Each scene shows the same named points in several views. A view is turned or mirrored, and shifted as a whole, has a little noise and may leave points out.
(in the rows, 128 means zero)

Scene 1
View 1
J_360: [ 89 135  67 136 162 153 106  72 136  92 116 143 158 131 159 156 118 107
  91 148]
J_236: [ 89  97  89 148 137 143 125 102  85 106 100 133 151 179 141 152 127 102
 114 126]
J_928: [ 82 131  88 154 146 148 126 114 100 110 124 144 149 184 127 148 129 118
  99 107]
J_722: [ 93 108 106 132 132 145 126 102 100 108 111 136 150 149 145 144 116 108
 108 134]
J_926: [105  76 125 148 103 131 101 105  73 112 139 143 152 175 125 146  98  94
  88 115]
J_518: [ 93 109  86 102 114 153  92 120 109 120 160 149 136 157 130 144 113 125
  89  86]
J_467: [ 91  88 104 101 115 145 127 108  85 103 118 129 141 147 132 134 145 108
 128 118]
J_946: [100 111 130 131 113 143 117 118  96 115 147 139 156 147 126 135 108 109
  79 124]
J_283: [ 84 101  75 114 132 155 123 110  92 106 115 128 151 164 137 147 157 107
 118 118]
J_899: [ 93 133 128 169 132 133 130 105  99 103 120 155 140 165 130 138  87 130
  96 114]
J_455: [ 87 124 105 132 143 147 126 106 103 111 136 133 164 153 124 142 141  92
  91 137]
J_30: [ 97 104  73 150 132 166 129 113 102 105  73 128 159 149 183 155 104 126
  96 144]
J_574: [ 90 108 118 110 129 143 129 107  99 123 120 136 140 145 138 137 116 105
 119 128]
J_340: [ 84 117  49 120 135 170 108 118 107  98 138 130 162 163 134 151 166 117
  87 105]
J_603: [107  76 104 154  91 148 109 118  73  94 118 137 153 166 142 143 106 124
  84 109]
J_866: [ 93 111 120 139 112 139 127 118  88 104 119 149 130 165 131 136 102 139
 113  96]
J_441: [ 76 150 103 144 160 137 132 103 114 117 117 156 126 178 129 144 107 128
 123 103]
J_991: [ 97  89  98 137 112 150 112 122  79 110 139 130 164 174 125 145 136  99
  81 114]
J_543: [104  61  84 138  94 152 114 107  69  84  96 127 152 158 152 146 128 119
 109 118]
J_139: [106  82 158 136  94 129 121 123  69 126 142 137 151 163 119 132  93  96
  89 121]
J_837: [ 85 125  54 127 151 164 106 111 120 120 126 138 155 166 153 160 127 112
  86 117]
View 2
J_283: [150 123 113  98 107 148 121 133 143 156 138 119 129 141 102 115 113 162
 162 125]
J_946: [131  95 116 136 108 143 152 110 151 127 157 164  97 118 107 109 129 164
 146 143]
J_603: [136 104 129 122  93 142 161  89 157 172 119 146 106 125  93 102 119 134
 129 147]
J_928: [152 109 122 106 130 160 128 146 155 138 130 140 106 111 107 128 109 148
 129 130]
J_837: [161 125 100 116 104 162 125 144 156 137 125 136 104 122 140 115  98 150
 152  99]
J_574: [105 102 108 112 120 139 132 127 131 137 144 139 108 132 105  96 121 169
 159 129]
J_30: [125 128  86  98  92 155 144 128 133 167  86 144 103 141 119  91 107 154
 112 105]
J_926: [126  84 126 158 109 133 157 102 160 150 133 137 111 120  88 104 125 136
 140 153]
J_518: [141 107 132 119 106 148 138 104 164 136 162 144  94 107 134 108 104 140
 185 124]
J_543: [136 119 120 107  86 140 148  93 142 189 110 125 124 146  87  96 121 139
 144 140]
J_340: [188 136 115 100  93 164 122 129 156 149 146 135 117 131 124 129 109 155
 166 118]
J_360: [149 139  84 132 111 177 115 153 110 132 107 147  93 132 137 100 134 140
 150  98]
J_139: [103  71 124 149 111 122 167  94 158 138 153 152 108 121  79 101 129 163
 135 162]
J_991: [158 102 119 132  95 141 147 111 165 149 144 138 122 131  95 120 118 157
 144 144]
J_467: [123 114 120 100 108 137 128 115 131 157 149 123 125 144  92 101 125 167
 174 138]
J_722: [121 111 104 117 114 148 134 129 130 145 127 142 107 133 104  98 125 158
 143 127]
J_455: [150 112 101 130 114 154 128 142 137 126 146 146 113 134 102 120 132 172
 145 132]
J_236: [136 109 111 117 118 147 131 138 144 158 112 120 123 133  91 110 114 149
 131 129]
View 3
J_441: [111  86 132 165  76 104 174 160 169 128 124 114 126 108 138 101 122 131
 162 132]
J_543: [119 142 101 151  76 146 174 124 156 137  89 122 102  64 111  98 210 155
 156 111]
J_991: [122 130  90 151  86 137 181 127 136 124 125 137 141  94 106 112 191 146
 134 124]
J_946: [130 134 121 167  83 134 194 120 127 108 129 126 132 128 100 110 169 140
 152 124]
J_467: [123 103 106 160  82 169 171 133 151 152 110 108 115 108 111 108 188 152
 161 119]
J_455: [127  96 114 147 103 139 164 125 140 111 126 133 130 123 123 108 166 148
 134 132]
J_283: [118 100  98 139  93 157 152 145 159 146 115 125 119  96 124 105 179 149
 146 122]
J_139: [119 133 113 196  77 134 223 105 118 111 126 109 146 104  88 120 185 151
 158 118]
J_866: [113 127 124 175  55 123 196 141 155 137 110 114 121 101 112 108 155 139
 165 121]
J_574: [121 103 124 169  96 153 177 134 147 126 122 105 119 115 112 107 163 148
 171 116]
J_30: [104 140 137 133 107 136 152 139 170  92  95 129  88  70 124  96 163 159
 166 103]
J_899: [114 114 145 177  66  93 197 127 153 103 108 119 120 105 127 104 140 142
 155 130]
J_928: [111 105 112 147  78 110 169 149 160 122 123 135 136  96 131 107 147 139
 137 133]
J_340: [129 122  87 112  89 145 138 158 157 141 125 153 125 110 124 101 173 133
 129 131]
J_518: [139 142  96 152  77 133 176 162 142 144 144 126 133 123 101  95 166 107
 165 123]
J_603: [120 157 107 160  67 122 194 122 143 120 102 129 120  75 102 103 194 144
 152 116]
J_722: [121 111 127 157  97 138 172 129 151 113 112 115 110 105 120 101 169 150
 161 118]
J_837: [123 121 106 123 112 127 142 163 160 115 136 140 122  99 127  92 155 125
 152 122]
J_926: [127 133 100 182  82 114 207 113 129 116 125 115 139  84 102  99 198 137
 152 122]
View 4
J_340: [116 101 158 143 158 159  71 118 125 112 109  79 158 109  64 131  91  76
 148 125]
J_603: [ 99 143 113 141 160 127 118  99 123 131 138  75 128  97  95 120 122 117
 147  99]
J_899: [126 122 106 124 143 126 133 102 134 156 166 112 142  80  97 144 132  66
 140 112]
J_926: [ 93 155  96 139 135 119 120  92 130 122 126 109 137  97  89 121 137 113
 155 112]
J_360: [ 94  70 120 157 170 149  90 113 145 133 153  96 149 121  52 133 138  28
 156 125]
J_455: [103 111 107 152 151 150  95 117 122 122 116 118 162 101  84 145 119  62
 139 132]
J_991: [100 139 118 145 148 139  96 103 117 113 108  95 150  97  90 134 113 105
 147 119]
J_236: [ 96 102 110 157 146 119 109 116 111 130 135  98 155  88  60 140 113  89
 149 100]
J_283: [106  95 127 159 147 140  93 131 110 122 113  95 165  98  62 118  96  88
 138 113]
J_441: [143  90 127 124 122 123 118 114 128 149 159 121 166  75  67 135 116  52
 139 117]
J_946: [113 138 100 138 146 145 110  99 131 123 127 108 147  99 113 120 138  80
 134 134]
J_866: [131 123 116 128 136 126 130 114 125 148 151 100 146  82  94 108 116  93
 131 107]
J_574: [112 100  95 156 137 133 114 119 116 129 133 112 164  92  87 100 130  76
 127 126]
J_543: [ 84 119 113 162 167 128 115 122 112 131 131  68 133 103  74 107 107 122
 145  87]
J_518: [133 123 143 121 129 143  95  98 143 114 124  92 150 107  84  85 123  87
 144 137]
J_928: [126 108 133 131 140 132 102 108 122 133 138 104 159  82  72 154 107  71
 147 115]
J_139: [103 160  76 142 132 124 128  95 119 123 122 118 145  86 121 114 144 113
 133 124]
J_837: [117  85 144 144 150 138  76  98 127 109 135  80 160 101  59 132 121  59
 155 127]
J_467: [103 107 107 161 141 141 111 139 111 130 113 105 162 101  79  91 104  98
 126 114]
J_30: [ 98  75 109 170 182 124 104 105 106 127 167  55 144  90  77 132 131  72
 141  98]
View 5
J_574: [145 123 176 169 139 104 134 126 140 136 131 153 123 133 108 131 141 136
 157 126]
J_236: [113 126 164 176 116 111 153 136 134 150 126 153 156 159 120 148 133 130
 151 124]
J_866: [146 111 157 172 156 128 141 139 126 143 116 132 138 131 120 142 149 107
 137 138]
J_467: [134 126 170 159 116 121 138 128 135 155 137 147 116 137 126 120 145 131
 178 136]
J_455: [132 140 179 176 130 100 163 130 145 147 149 173 117 143 132 151 147 148
 135 121]
J_928: [131 126 156 171 139 111 159 156 141 155 130 154 144 145 137 168 145 127
 124 107]
J_722: [133 132 166 177 127 102 149 122 142 136 125 156 137 140 112 136 142 134
 143 129]
J_518: [169 152 174 173 151 132 157 142 146 132 134 117 112 133 145 137 151 107
 152  95]
J_991: [120 139 187 184 134 134 180 125 124 159 142 143 120 151 137 144 143 121
 149 119]
J_543: [107 136 159 181 102 138 166 113 126 154 114 126 147 150 123 115 144 107
 167 146]
J_139: [135 112 210 196 176 137 160 107 102 138 141 142 116 146 105 138 133 116
 147 148]
J_441: [157 113 145 161 154  96 125 169 150 135 120 154 152 137 123 172 142 129
 124 105]
J_360: [144 172 145 183 102  76 155 127 179 111 125 172 150 147 131 141 151 144
 120 113]
J_283: [123 137 161 158 104 114 152 141 146 163 135 150 128 144 136 137 144 135
 167 111]
J_899: [146 112 156 186 166 111 149 137 130 130 118 154 150 138 116 161 148 116
 104 144]
J_946: [146 134 190 188 160 119 167 114 129 135 139 149 110 133 121 140 148 124
 131 132]
J_837: [135 161 159 173 115  99 170 145 164 139 123 144 140 141 136 153 145 133
 136  75]
J_926: [132 130 196 202 155 142 165 117 111 133 139 137 139 166 124 142 131 108
 148 141]

Which points are out of place in each view (at most two, in the order of its rows)? Write none if all are in place.
view 1 => none
view 2 => J_946
view 3 => J_899
view 4 => none
view 5 => J_441
